Points on a hilly landscape, in no order, each with its height.
From any point a ball rolls to the lowest of the 6 points nearest to it. It stops when none of these is lower. Distance is the straight distance between rows; heights are no part of it.
K446 height 158: [123 134 138 124  77 168 155 130 124 151 158 113  79 163 132 161 133 108
 130 139 116 135  70]
K518 height 294: [113 152 158 134  59 161 184 123 135 144 147 139  62 158 138 172 125 106
 129 114  92 143  75]
K242 height 131: [166 105 108  87 130 111 150 129 154 134 159 107 142 136 108 159 155  98
 113 180 140 102  88]
K452 height 143: [151 118 118 114 150  74 154 120 130  82 115 171 183  78 109  94 137 127
 126 112 120 129 151]
K404 height 184: [140 113 108 112 156 118 126 148 124 128 125 112 134 121 125 117 129 110
 140 155 149 106 129]
K114 height 241: [142 121 111 142  64 155 106 132 102 184 141  98  91 163  86 126 129 127
 139 143 125 115  77]
K236 height 199: [158 118 120 108 193  79 151 119 166 113 113 133 171 105 131 139 141 145
 111 137 131 118 162]
K322 height 141: [105 152 144 131 182 132 126 108 135 107 111 143 133 121 162 131 126 129
 117 136 160 130 176]
K95 height 117: [111 142 138 130 156 160 116 141 147 134 128 104 105 153 167 153 121 125
 126 142 150 135 137]
K726 height 378: [122 133 123 119 130  89 133  86 132  50 155 170 193  72 115  97 138 121
 110  93 104 163 142]
K165 height 248: [128 118 115 130 112 152 113 150 110 159 134  95 102 156 123 131 124 125
 142 140 135 114 103]
K199 height 201: [119 122 131 152 132 133  96 145  83 145 108 119 113 125 126  98 114 147
 145 118 133 113 145]
K602 height 69: [121 131 126 112 152 152 133 135 158 132 146  96 115 144 163 159 132 118
 122 158 149 132 117]
K3 height 150: [149 113 118 114 173  84 141 132 135 104 113 143 171  96 119 109 133 124
 129 135 135 116 154]
K608 height 237: [107 145 143 134 171 127 124 111 114  99 114 150 138 110 146 110 118 130
 123 123 149 127 172]
K768 height 200: [124 147 144 126 200 101 139  84 173 105 108 152 155 118 157 140 139 137
  98 136 158 140 181]
K751 height 140: [139 119  95 129  96 143 103 145 103 170 142  99 101 150  91 116 124 112
 135 151 136 104  90]
K510 height 49: [ 97 153 155 139 168 141 112 109 114 102 110 151 126 123 153 115 120 140
 124 123 153 131 180]
K618 height 292: [134 117 120 123 168 102 137 133 117 101 116 148 153 102 127  95 124 116
 134 133 138 115 157]
K218 height 283: [130 123 159 148   4 133 158 117 136 199 117 141  96 161  89 161 139 146
 141  94  69 155  67]
K582 height 437: [114 122 113 119 107 100 114  97 135  44 174 160 188  66 112  88 143 115
 114  91  94 173 109]
K371 height 278: [131 109 148 146  11 139 138 116 137 210 118 122 114 168  87 158 142 154
 140 106  81 155  70]
K783 height 245: [128 130 127 124  70 161 151 128 116 151 158 119  87 159 114 153 131  99
 134 144 124 128  71]
K687 height 256: [102 149 142 132 112 184 123 140 155 144 141  96  90 166 171 176 116 128
 115 123 125 147 109]
K134 height 361: [143 131 132 112 186  83 155  99 154  92 118 163 180  92 134 125 135 141
 108 121 130 133 176]
K977 height 175: [ 95 173 146 149 151 180  98 135 160 142 112 116  96 158 179 164 121 146
 116 123 148 137 152]
K438 height 191: [125 123 119 115 112 158 132 144 121 150 151  98 103 155 128 148 128 105
 133 155 136 119  90]
K443 height 426: [141 143 128 116 136  69 157  73 163  65 151 167 209  84 109 134 150 159
  90  81  86 171 159]
K936 height 222: [101 149 148 145 156 149 106 127 108 124 105 132 113 131 152 120 115 147
 133 122 145 125 164]
K374 height 284: [131 134 154 143  26 149 154 119 116 187 133 135  81 165  97 159 131 130
 138 105  83 142  71]
K515 height 498: [113 137 139 127 174 112 131 103 117  91 119 161 153 102 138 102 123 123
 122 125 142 133 173]
K517 height 277: [124 128 159 144  18 143 158 124 130 187 129 137  86 168 108 164 127 143
 136  96  74 149  70]
K41 height 72: [122 130 132 112 123 158 150 129 144 135 159 100 103 153 154 169 132 100
 124 157 136 135  92]
K594 height 623: [123 132 131 115 158  87 144  90 132  70 130 173 184  80 124 100 129 127
 117 112 123 147 164]
K28 height 116: [150 115  97 148 106 131  83 149 102 165 119 101 108 138  83  86 121 122
 146 140 135  90 104]
K933 height 154: [ 98 177 140 147 149 185 106 124 192 133 119 111  89 166 192 172 123 131
 102 136 144 150 131]
K485 height 327: [104 136 154 150 134 141  88 136  82 145 100 130 110 135 144 114 115 168
 134 112 131 124 164]
K337 height 263: [102 142 146 134  92 184 127 139 141 154 143  91  91 170 167 177 117 137
 120 120 112 148  97]
K330 height 189: [142 123 123 102 108 143 161 121 140 138 166 114 109 151 128 161 144  89
 126 168 139 126  81]
K829 height 101: [149 113  92 130 108 135 102 147 112 159 133 101 115 143  82 102 130 103
 139 155 141  91  98]
K161 height 341: [132 127 127 112 132  79 146  90 138  57 148 171 197  74 116 104 139 132
 111  96 106 161 147]
K228 height 345: [103 135 145 145 144 132 102 129  85 124 106 137 116 125 141 103 112 149
 141 114 141 124 160]
K14 height 166: [136 115 108 149 132 115  99 147  85 139 104 129 120 118 104  75 114 131
 153 127 134 100 137]
K417 height 202: [134 128 131 115 190 119 135 126 155 118 119 118 143 122 157 143 134 126
 119 154 153 128 156]
K24 height 186: [157 109 116  99 178 100 141 133 165 130 133 106 154 121 142 152 141 123
 115 157 145 113 136]
K821 height 209: [106 153 145 131 100 180 139 127 157 140 153 101  76 161 171 179 118 118
 114 129 118 152  93]
K807 height 295: [127 132 135 133  50 160 140 124 111 174 147 113  84 172 110 157 133 121
 133 130 108 133  70]
K599 height 268: [125 119 149 142  26 151 136 129 125 192 137 114  95 169 111 168 129 151
 134 100  81 152  71]
K320 height 217: [120 120 121 136 131 146 102 152 103 157 121 102 111 146 132 121 117 138
 143 133 136 109 128]
K418 height 411: [125 120 116 118 114  90 135  94 137  47 159 165 193  70 107  92 140 118
 115  94  98 169 132]
K395 height 303: [107 148 162 135  46 156 170 125 134 155 144 135  72 162 138 173 117 127
 124  94  73 151  78]
K884 height 444: [135 127 133 115 171  80 153  96 142  79 125 164 181  87 123 113 132 137
 113 112 124 142 170]
K675 height 107: [176 101  86 103 150  87 136 157 152 125 122 122 162 112  90 116 142 111
 121 158 139  93 120]
K797 height 264: [136 121 118 118 133  80 148 102 124  60 138 180 186  70 105  87 139 122
 124 101 107 153 141]
K204 height 251: [110 150 144 125 176 115 139  85 134  87 119 164 156 106 148 119 128 126
 115 127 151 139 180]
K226 height 71: [158 111  83 143 127 108  98 151 115 136 110 132 123 110  78  64 124 109
 148 138 140  84 121]
K967 height 276: [113 119 147 146  68 158  99 149 126 186 121  89 107 168 140 164 118 173
 131 106 107 143 107]
K562 height 313: [155 125 130 114 164  69 161 100 146  81 125 166 189  78 115 125 141 149
 109 101 111 143 168]
K597 height 234: [108 145 141 132 102 177 129 135 141 144 146  94  89 168 159 175 120 127
 125 126 118 142 102]
K400 height 142: [180 103 101 101 175  77 147 140 163 126 119 125 174 110 106 136 144 133
 117 146 126  98 137]
K457 height 190: [119 139 134 126 186 133 127 131 152 118 113 126 131 125 163 140 130 124
 123 145 154 126 161]
K212 height 405: [ 99 144 160 153 130 159  84 146 112 155  97 121 106 153 158 142 116 174
 128 106 135 133 161]
K112 height 98: [165 102  87 110 136 103 121 155 141 129 130 114 149 125  84 110 139  92
 128 164 144  91 110]
K241 height 290: [120 137 154 139  41 161 159 123 121 167 141 132  74 164 120 169 124 127
 133 111  89 146  71]
K653 height 239: [145 120 123 112 167  80 149 122 131  93 117 157 172  85 119 103 134 123
 130 129 129 124 162]
K164 height 468: [135 147 131 116 145  74 148  64 166  68 147 171 208  86 115 138 144 154
  88  88  97 168 167]
K941 height 137: [102 165 139 137 141 184 118 130 180 136 133 102  91 160 184 175 122 125
 111 136 142 149 122]
K435 height 282: [138 114 119 141  66 150 101 145 106 195 130  89 100 164  99 132 128 148
 141 128 119 125  85]
K640 height 174: [115 154 140 126 192 141 127 112 170 120 116 128 125 136 173 153 133 129
 114 148 168 137 164]
K390 height 97: [114 140 135 115 130 166 141 122 164 130 154  96  98 156 171 172 130 110
 114 151 136 150 102]
K128 height 249: [120 120 136 143  64 163 113 144 118 181 135  86  97 169 124 158 127 151
 132 122 105 136  90]
K770 height 132: [121 137 143 115  88 158 177 119 138 134 170 130  82 152 146 169 138  93
 125 144 120 136  74]
K68 height 305: [135 124 116 126  76 163 126 136 114 163 151 105  92 161 106 142 131 111
 133 146 127 117  77]
K414 height 121: [168 103 105 104 167  80 145 148 151 115 117 134 175 105 109 120 137 122
 125 145 132 102 142]
K791 height 70: [117 149 143 125 172 103 140  75 142  78 128 171 174  98 141 116 133 128
 105 120 141 140 178]
K448 height 298: [109 129 154 151 102 152  82 151 114 175 100 108 111 156 150 150 119 190
 131 106 124 140 141]
K623 height 144: [154 105 104 105 161 108 136 145 148 127 132 112 154 125 120 131 138 113
 127 157 141 107 126]
K661 height 193: [102 152 142 139 153 168 103 143 132 139 114 113 101 150 169 153 117 147
 125 131 143 132 151]
K621 height 418: [131 111 109 121 107  84 135 104 128  52 155 177 184  65 103  76 144 117
 126  90  99 163 120]
K263 height 146: [165 102 102  94 158  99 140 139 157 134 140 108 154 126 116 148 149 111
 120 163 140 100 117]
K361 height 255: [116 124 128 138 134 151 103 151 108 149 125 104 110 146 140 133 116 135
 140 137 140 119 133]
K359 height 272: [117 130 158 141  25 152 150 123 130 180 133 127  91 169 119 170 121 148
 133  90  74 152  73]
K512 height 74: [156 107  86 129 141 106 115 157 117 127 109 131 138 109  91  81 128 106
 146 142 141  96 128]
K833 height 96: [144 110 106 130 150  99 125 144 107 115 114 142 142 101 109  78 125 111
 148 130 139 104 142]
K346 height 37: [139 141 137 117 172  81 155  72 159  80 125 170 189  91 127 128 139 147
  95 105 121 152 183]
K816 height 94: [155 107  95 126 150  85 130 149 126 107 111 155 158  91  94  79 132 107
 141 133 134 106 138]
K108 height 181: [122 123 119 121 140 150 119 152 121 142 135  98 118 145 140 138 124 120
 139 147 144 116 122]
K525 height 396: [115 132 134 126 171 126 127 124 114 109 111 141 136 112 145 110 117 130
 130 132 151 121 165]
K705 height 494: [107 137 139 124 160 110 133  88 117  74 129 166 163  95 138 101 123 122
 116 117 136 141 170]
K948 height 274: [122 136 135 126 179 119 132 119 137 109 113 140 143 114 150 119 126 128
 127 139 155 125 171]
K456 height 439: [118 125 133 143 139 119 111 128  83 115 107 143 123 103 124  83 115 134
 142 116 134 119 157]
K410 height 235: [120 150 143 125 189 106 136  88 151  95 113 158 154 109 149 128 133 128
 109 133 155 139 179]
K504 height 271: [ 98 152 155 147 151 147  99 119  98 128 102 145 115 134 155 116 118 157
 128 113 144 126 174]
K32 height 424: [ 97 154 169 155 122 152  82 131 106 151  91 135 110 148 157 136 119 183
 127 106 134 133 167]
K194 height 34: [136 119 123 100 141 140 149 133 156 131 161  97 122 143 148 167 140 104
 118 168 145 127  96]
K266 height 410: [121 123 127 125 133  95 138  97 113  59 143 171 176  73 112  83 129 114
 126 100 116 150 143]
K635 height 281: [162 126 125 113 180  64 164 102 156 101 116 158 186  89 119 137 134 156
 107 110 116 132 174]
K596 height 176: [151 112 100 102 120 133 135 140 132 140 155 107 125 143 101 131 142  93
 128 171 145 103  87]
K559 height 610: [120 128 131 119 169 104 134 115 116  95 116 153 151  94 132 101 121 124
 132 123 138 129 165]
K178 height 221: [ 97 165 152 154 140 177  91 139 148 149 104 117  95 163 174 159 120 162
 118 120 138 140 153]
K36 height 122: [148 113  97 144  96 142  92 150  99 171 129  98 102 149  87 105 125 126
 143 143 135 104 101]
K141 height 250: [118 121 127 145 124 142  92 151  99 158 112 101 106 138 133 114 116 148
 150 126 134 116 138]
K591 height 474: [109 136 138 138 140 123 112 106  83  96 120 160 134  99 124  79 114 133
 135 108 126 129 155]
K115 height 326: [134 119 120 119 149  89 145 106 115  73 126 169 172  78 116  84 130 118
 132 112 120 135 152]
K693 height 99: [157 107  96 129 134  77 136 141 120  82 108 175 160  79  92  64 139 108
 143 117 123 119 130]
K471 height 113: [170 101  90  93 137 104 128 148 147 137 142 114 152 129  90 126 146  95
 119 172 139  89 103]
K914 height 214: [106 141 138 128 107 177 136 132 148 143 149  96  90 165 159 171 124 121
 127 137 122 142  99]
K643 height 265: [127 125 134 136  55 162 124 136 116 181 140 100  90 171 112 156 129 139
 136 122 103 136  79]
K665 height 273: [105 145 141 139 157 149 108 138 120 132 111 124 113 136 155 133 115 141
 132 131 151 127 160]
K158 height 188: [109 139 136 136 140 164 107 148 125 144 125  98 102 155 157 149 120 140
 130 135 140 132 136]
K537 height 329: [121 122 128 139 155 122 113 136  95 121 112 132 128 115 129 100 113 126
 145 130 144 112 153]
K6 height 491: [121 124 126 138 149 109 121 123  91 103 114 152 140  97 121  80 118 129
 145 118 132 121 156]
K971 height 357: [146 146 135 120 157  69 159  68 166  77 136 166 199  89 110 141 138 158
  90  89  96 157 172]
K745 height 216: [133 116 113 129 138  89 134 119 103  77 122 170 157  76 105  62 127 109
 138 112 123 130 141]
K658 height 205: [117 130 134 132  87 170 133 141 125 160 148  99  89 167 137 161 122 123
 130 132 118 132  88]
K183 height 291: [109 130 137 146 132 148 101 151 100 151 110 107 110 142 143 125 113 155
 143 127 134 123 144]
K396 height 496: [124 129 135 118 178 104 136 109 131  90 116 152 159 104 138 115 125 128
 121 131 147 131 172]
K23 height 208: [113 143 140 127 177 126 121 112 128 105 112 146 141 113 154 117 120 131
 124 135 156 130 175]
K646 height 306: [129 137 142 119 182  95 145  86 147  85 117 164 170  98 141 126 131 133
 108 117 142 140 181]
K391 height 597: [113 131 133 137 140 113 117 106  86  85 125 163 149  93 126  75 114 126
 131 110 127 128 157]
K352 height 73: [158 106  80 131 133 113 100 157 119 133 117 124 127 121  77  82 129  98
 136 154 145  85 117]
K280 height 352: [ 97 144 148 139 139 127 108  99  81  92 122 161 134 108 133  88 113 143
 126 108 128 133 167]
K317 height 288: [142 122 129 112 189  90 149 111 151 103 115 143 168  99 138 132 135 136
 114 131 137 125 170]
K420 height 100: [109 141 133 126 141 169 130 133 162 136 148  96 101 154 174 172 123 118
 117 147 144 142 118]
K117 height 215: [143 109 105 130 119  86 137 115 111  61 131 181 166  64  93  63 137 108
 139 102 112 140 128]
K264 height 126: [177 100  96  89 153  86 143 143 160 133 137 111 165 123 100 150 149 116
 111 165 131  93 112]
K587 height 571: [104 137 137 134 132 119 111  84  97  64 150 168 159  84 125  80 119 121
 119 101 119 144 145]
K340 height 120: [145 116 105 148 106 134  86 152  93 167 116 101 107 139  93  94 121 135
 147 135 131  98 114]
K207 height 194: [123 141 146 119  71 153 175 123 123 145 159 133  74 156 122 162 135  92
 131 142 118 135  69]
K747 height 297: [131 146 142 122 185  86 149  66 164  89 123 166 179  99 136 136 137 146
  94 117 136 149 188]
K272 height 275: [129 119 143 138  23 149 131 125 120 192 134 117  95 174  99 160 134 144
 134 107  90 143  69]
K195 height 242: [138 136 137 119 195  93 145 100 158 102 114 150 163 107 145 135 138 144
 106 130 144 135 180]
K82 height 145: [132 114 111 143 130 125 101 153  93 150 114 111 115 127 113  94 117 132
 151 132 139 101 128]
K916 height 155: [169 105 109  97 170  93 144 137 161 128 139 110 164 117 123 147 149 124
 114 163 139 104 125]
K616 height 270: [115 125 146 152 127 142  86 147  92 162  99 114 109 138 136 119 116 167
 139 113 133 122 148]
K53 height 162: [124 120 132 144  97 157  94 155 108 174 126  90 101 163 134 141 121 149
 141 126 123 125 111]
K570 height 92: [157 107  89 133 135  81 127 145 119 100 103 158 151  87  84  68 134 105
 147 129 130 105 134]
K282 height 252: [114 125 141 139  56 169 123 140 121 179 135 103  95 171 134 169 121 154
 131 112  96 143  84]
K192 height 130: [140 112 104 134 120 136 100 155  99 157 123  98 112 137 109 109 123 119
 146 145 142  98 115]
K34 height 301: [146 121 122 144  31 145 109 126 116 203 129 103  95 169  75 135 137 143
 137 126 108 131  71]
K345 height 286: [107 142 145 146 115 175  96 153 131 161 119  96  99 162 161 163 118 158
 126 116 124 136 128]
K159 height 287: [124 139 146 135  49 161 162 121 115 162 146 134  71 164 112 160 129 114
 138 122 101 139  69]
K939 height 307: [ 96 158 150 142 106 186 108 144 157 151 132  99  89 170 170 178 116 146
 119 115 119 144 115]
K206 height 279: [134 127 130 109  85 152 161 126 126 140 164 123  91 153 112 156 144  87
 126 160 131 124  70]
K788 height 93: [167 103  93 113 150  88 125 156 138 120 119 131 158 107  95  99 141 105
 133 148 141  92 125]
K162 height 280: [ 93 163 158 152 148 163  90 129 120 140  99 133 108 148 162 137 119 166
 123 115 147 132 170]
K144 height 153: [138 115 110 124 157  95 136 136 113 101 114 149 153  92 115  86 127 116
 141 129 141 110 153]
K49 height 203: [122 128 124 123  94 166 130 143 120 156 150  96  98 160 130 154 126 118
 131 141 128 130  89]
K366 height 316: [132 130 123 120  78 155 141 134 116 158 159 110  91 158 107 142 134 100
 134 152 129 120  72]
K584 height 304: [138 125 129 141  39 156 119 128 112 193 134 106  89 168  85 139 137 132
 134 127 109 128  72]
K774 height 167: [144 107 106 105 151 124 131 146 136 133 138 105 139 132 126 134 138 108
 131 164 148 107 115]
K706 height 102: [157 111 113  91 124 119 151 124 151 136 165 111 130 141 120 161 149  96
 114 176 142 110  87]
K521 height 709: [115 135 136 123 165 104 137 101 118  83 121 168 160  90 136  96 124 121
 124 117 131 135 168]
K75 height 220: [116 128 129 134 129 163 110 151 122 152 135  96 106 154 148 150 119 134
 135 135 138 129 125]
K809 height 246: [170 119 117 111 177  64 161 123 154 106 114 148 182  91 112 128 139 150
 115 118 110 125 165]
K951 height 104: [119 135 140 114  99 171 164 126 147 136 164 111  84 156 153 170 127 100
 122 145 128 144  78]
K909 height 95: [136 111 104 128 146 116 116 154 107 130 113 121 129 118 113  92 123 113
 147 140 142 101 131]
K993 height 613: [113 124 126 128 129 103 125 100  98  64 141 165 164  78 116  75 124 118
 129 103 117 140 142]
K995 height 157: [132 119 117 113 130 149 133 141 134 138 151  98 112 149 139 146 133 108
 130 158 141 120 102]
K382 height 387: [138 121 121 115 118  78 147  91 142  54 154 171 202  64 106 102 151 137
 112  92  94 171 132]
K90 height 197: [ 97 163 144 140 168 168 106 129 144 129 106 124 107 150 172 145 124 138
 119 129 160 133 162]
K639 height 163: [141 116 117 108 161 125 134 143 146 131 139 100 134 133 141 143 134 111
 131 160 154 116 126]
K232 height 315: [128 119 123 131 158 102 128 135 104 100 117 149 147  95 124  87 120 117
 142 123 137 118 157]
K56 height 289: [142 116 136 143  21 147 118 123 117 205 127 105  98 168  84 146 136 149
 135 122  95 140  69]
K291 height 108: [159 106 102 111 165  92 137 150 140 116 115 127 160 107 112 108 136 111
 133 148 141 101 134]
K828 height 300: [117 148 169 146  35 141 180 123 128 163 129 149  63 159 122 163 126 121
 136 100  75 144  78]
K261 height 480: [116 123 118 123 116 100 127  98 113  52 158 170 173  70 109  74 133 113
 128  94 105 160 125]
K432 height 314: [125 121 119 142 144 112 114 128  85 109 110 150 128  97 116  71 116 128
 145 116 133 116 147]
K496 height 119: [146 111 108 118 162  91 139 146 123 106 115 149 157  98 117  96 127 115
 139 134 139 109 146]
K118 height 156: [171 111 114 102 178  76 150 133 162 123 123 120 173 110 125 138 144 134
 116 146 128 110 147]
K65 height 466: [133 141 120 117 121  79 138  80 166  55 166 162 218  80 106 128 149 149
  91  81  85 181 141]
K844 height 335: [140 126 127 113 144  76 160  93 141  65 134 174 194  70 113 110 136 137
 113  99 109 156 156]
K712 height 213: [111 131 139 143 102 168  96 155 121 168 123  95  99 167 150 160 120 157
 133 118 118 138 115]
K434 height 293: [102 142 146 144 100 183 108 147 144 161 134  95  93 173 159 178 116 154
 119 113 110 146 111]
K593 height 232: [112 139 143 133  74 173 139 140 131 156 149 102  82 165 148 171 120 127
 130 118 104 143  86]
K146 height 164: [ 98 164 153 140 159 159 108 119 121 123 103 140 111 138 161 127 117 149
 124 123 154 132 176]
K689 height 207: [126 118 118 133 151 122 113 145 100 127 112 124 126 117 128 100 116 126
 147 136 144 110 146]
K536 height 112: [148 108  97 112 136 124 122 150 130 140 140 106 133 132 105 114 137  99
 136 164 146  95 106]
K819 height 483: [109 135 129 122 130 105 124  84 118  51 159 169 179  79 117  86 126 114
 111  98 112 154 142]
K422 height 66: [172 106  75 137 130  96  98 156 132 126 109 133 134 108  63  69 131  92
 138 152 144  84 116]
K18 height 218: [ 97 152 156 143 146 138 100 108  87 113 107 153 121 118 146 101 114 151
 129 115 142 126 169]
K462 height 173: [121 145 134 125 190 134 125 115 176 124 120 121 128 138 171 158 136 126
 110 151 162 137 156]
K959 height 348: [118 130 132 134 158 136 111 141 107 130 116 120 120 126 142 115 118 133
 141 135 151 111 154]
K803 height 165: [113 133 128 128 157 150 118 146 134 136 126 103 111 142 159 143 125 128
 128 142 151 122 139]
K51 height 204: [145 116 123 104 175 120 141 130 163 129 140 101 139 133 154 160 139 121
 116 164 149 124 128]
K961 height 111: [153 113 105 124 140  74 146 128 123  82 115 169 169  75  99  75 136 115
 141 114 125 125 143]
K699 height 195: [138 113 114 124 130  84 141 108 118  65 133 174 176  70 107  75 133 117
 133 108 113 141 138]
K866 height 219: [102 157 152 131  95 186 147 120 163 136 154 110  78 164 171 184 114 121
 111 123 108 160  90]
K784 height 302: [107 134 148 150 125 158  87 152 109 161 105 107 106 157 152 142 116 171
 136 114 133 131 148]
K25 height 543: [113 141 139 117 156  99 141  82 130  67 141 172 179  88 129 105 127 123
 109 109 124 151 168]
K934 height 183: [132 138 136 124 198 114 135 108 172 118 118 127 145 122 160 150 135 131
 110 145 158 136 172]
K250 height 638: [120 129 130 128 155 111 132 115 104  87 118 158 145  93 124  88 120 120
 137 119 139 125 159]
K221 height 257: [107 137 153 135  66 174 139 132 140 158 143 105  86 173 145 181 116 142
 121 105  91 152  90]
K407 height 258: [113 137 136 135 109 174 111 147 129 160 138  91  98 164 153 166 119 142
 129 122 122 133 114]
K426 height 236: [100 157 145 147 132 177 100 147 146 152 119 101  95 163 175 166 121 152
 117 122 132 140 137]
K445 height 238: [120 122 128 141 143 138 102 151  97 142 115 113 113 134 136 114 118 140
 145 127 143 116 144]
K733 height 336: [137 118 118 113 175 109 135 137 135 112 122 127 151 110 135 118 129 120
 132 144 146 111 151]
K713 height 91: [158 112  87 141 136  86 113 148 115 106 107 158 140  88  77  54 131 102
 149 124 132  99 130]
K152 height 299: [150 129 135 118 182  71 160  90 156  94 117 162 182  89 128 132 138 150
 102 110 117 139 178]
K557 height 177: [140 115 104 118 116 146 117 146 115 153 142  95 115 147 111 127 131 108
 137 157 142 103  97]
K479 height 149: [130 119 113 137 141 135 107 150 102 144 119 111 120 131 122 104 117 128
 145 139 142 101 132]
K318 height 161: [104 169 140 137 176 167 115 116 183 130 112 122 104 150 183 160 133 123
 105 146 162 142 153]
K39 height 210: [118 117 141 152 107 142  86 152 105 178 102 100 111 156 137 135 120 174
 142 113 126 132 134]
K604 height 192: [115 130 131 146 114 162  98 154 112 164 123  91 102 161 139 146 120 152
 141 123 129 123 118]
K966 height 133: [138 110 106 134 129  89 126 127 101  86 112 171 150  80  94  56 126 110
 146 109 124 123 136]
K120 height 482: [124 138 134 115 140  86 142  75 146  59 153 172 197  79 117 110 138 132
  99  97 105 163 157]
K929 height 267: [106 142 156 137  61 175 152 127 136 153 147 115  79 168 146 179 118 129
 122 105  90 149  84]
K761 height 225: [129 124 125 117 174 124 131 141 135 120 119 123 139 119 144 128 130 122
 130 145 152 117 156]
K99 height 76: [129 119 118 118 166 132 126 144 131 126 127 108 129 128 144 129 127 119
 135 149 151 114 136]
K171 height 172: [126 118 113 125 153 133 118 153 109 131 118 112 125 126 124 112 124 121
 140 145 148 105 134]
K748 height 134: [131 111 115 147 104 144  92 155  97 176 119  92 102 149 113 116 120 146
 151 128 131 110 116]
K877 height 260: [117 115 149 143  35 152 123 133 131 190 127 102 106 171 122 169 124 161
 128  97  83 156  82]
K403 height 178: [108 157 144 133 174 158 114 124 154 122 110 124 113 139 172 146 124 134
 121 139 165 135 162]
K62 height 266: [136 112 131 147  46 150 105 141 117 202 127  94 103 172 104 147 131 158
 139 119 103 138  84]
K681 height 261: [123 110 134 147  62 149  93 146 115 198 121  87 111 169 117 147 130 163
 137 114 109 137  96]
K436 height 211: [152 114 121 114 181  84 151 128 145 108 114 147 171  99 128 123 137 132
 124 134 131 121 162]
K688 height 152: [132 117 114 137 149 117 114 145  92 124 109 134 125 111 117  86 118 124
 149 126 139 107 144]
K126 height 85: [156 112  86 120 119 123 104 151 121 145 130 105 123 134  79  99 132  97
 138 162 144  92  99]
K293 height 212: [149 112 121 108 185  97 141 131 161 122 124 117 157 117 143 145 138 127
 117 154 147 120 156]
K885 height 118: [123 126 123 120 129 159 130 141 133 143 151  93 110 149 147 156 128 111
 132 154 136 123 103]
K419 height 229: [111 130 137 135  86 173 120 144 123 168 138  93  94 168 140 160 117 141
 132 120 114 139  99]
K736 height 324: [111 159 182 155  46 126 198 132 143 149 118 161  53 151 134 166 118 119
 134  86  56 139  84]
K958 height 124: [137 115 113 109 134 139 133 144 137 140 151  98 124 143 132 143 136 105
 130 164 146 112 103]
K265 height 159: [117 128 125 126 115 167 126 145 128 149 151  92 100 157 147 152 123 121
 133 145 130 131 102]
K755 height 103: [165 106 100 114 159  73 146 145 136 108 115 149 171  90 102 100 140 118
 134 136 130 112 144]
K956 height 230: [139 120 121 112 180 118 135 130 154 122 126 118 146 127 147 144 132 120
 122 153 153 123 150]
K757 height 83: [148 112  99 135 144  96 121 144 103 111 108 148 136  95  98  70 122 112
 148 127 136  99 139]
K205 height 391: [110 135 137 141 155 131 108 128  90 125 109 135 121 120 138 103 112 141
 140 122 144 121 157]
K463 height 269: [116 127 139 144 137 131 102 134  82 133 102 127 115 123 132  96 112 149
 144 116 137 116 154]
K947 height 106: [126 121 118 110 149 145 132 142 142 135 143  95 120 143 149 147 127 111
 126 157 152 119 116]
K567 height 285: [125 133 171 153  16 126 167 122 138 187 111 153  88 161  97 162 130 141
 138  87  60 148  74]
K43 height 82: [157 104  94 115 146 104 119 159 129 129 124 116 143 115 100 102 133 105
 140 158 140  90 120]
K611 height 262: [125 148 158 132  54 154 183 126 123 147 145 145  62 155 122 162 130  97
 138 123  98 138  70]
K766 height 259: [130 127 124 130  75 163 128 139 110 168 148 100  95 164 113 150 125 121
 137 138 121 125  78]
K181 height 125: [126 126 126 111 104 157 149 132 131 139 165 103  98 154 133 161 132 101
 129 156 135 129  78]
K540 height 105: [146 108 108 124 161 106 126 148 115 121 116 135 147 112 111  91 126 112
 142 140 142 102 142]
K915 height 151: [109 149 148 125  87 177 159 120 156 133 159 115  77 158 164 177 120 106
 117 127 110 156  86]
K506 height 296: [119 144 175 149  27 136 179 124 133 172 115 154  71 164 111 169 128 131
 140  85  62 143  82]
K429 height 393: [110 138 143 141 152 126 113 116  87 106 112 151 127 109 138  93 115 139
 131 111 140 124 166]

Where does a ball stop that starts at each point below?
K317: K422
K828: K194
K407: K422
K768: K194
K687: K194
K178: K194
K14: K422

Call two points neighbours if one is among the 6 nearest of the other. Go from one point of each pair to the other, from neighbour to neighbour, staying as low as possible. Name the highest point that can't be avoided.
K194, K791: K410
K510, K99: K640
K194, K422: K242

Two balls start at each pair of points below. Name the first point that both come to, or write none.
K833, K537: K512
K141, K192: K422
K584, K681: K829
K28, K361: none
K939, K866: K915
K68, K766: K41
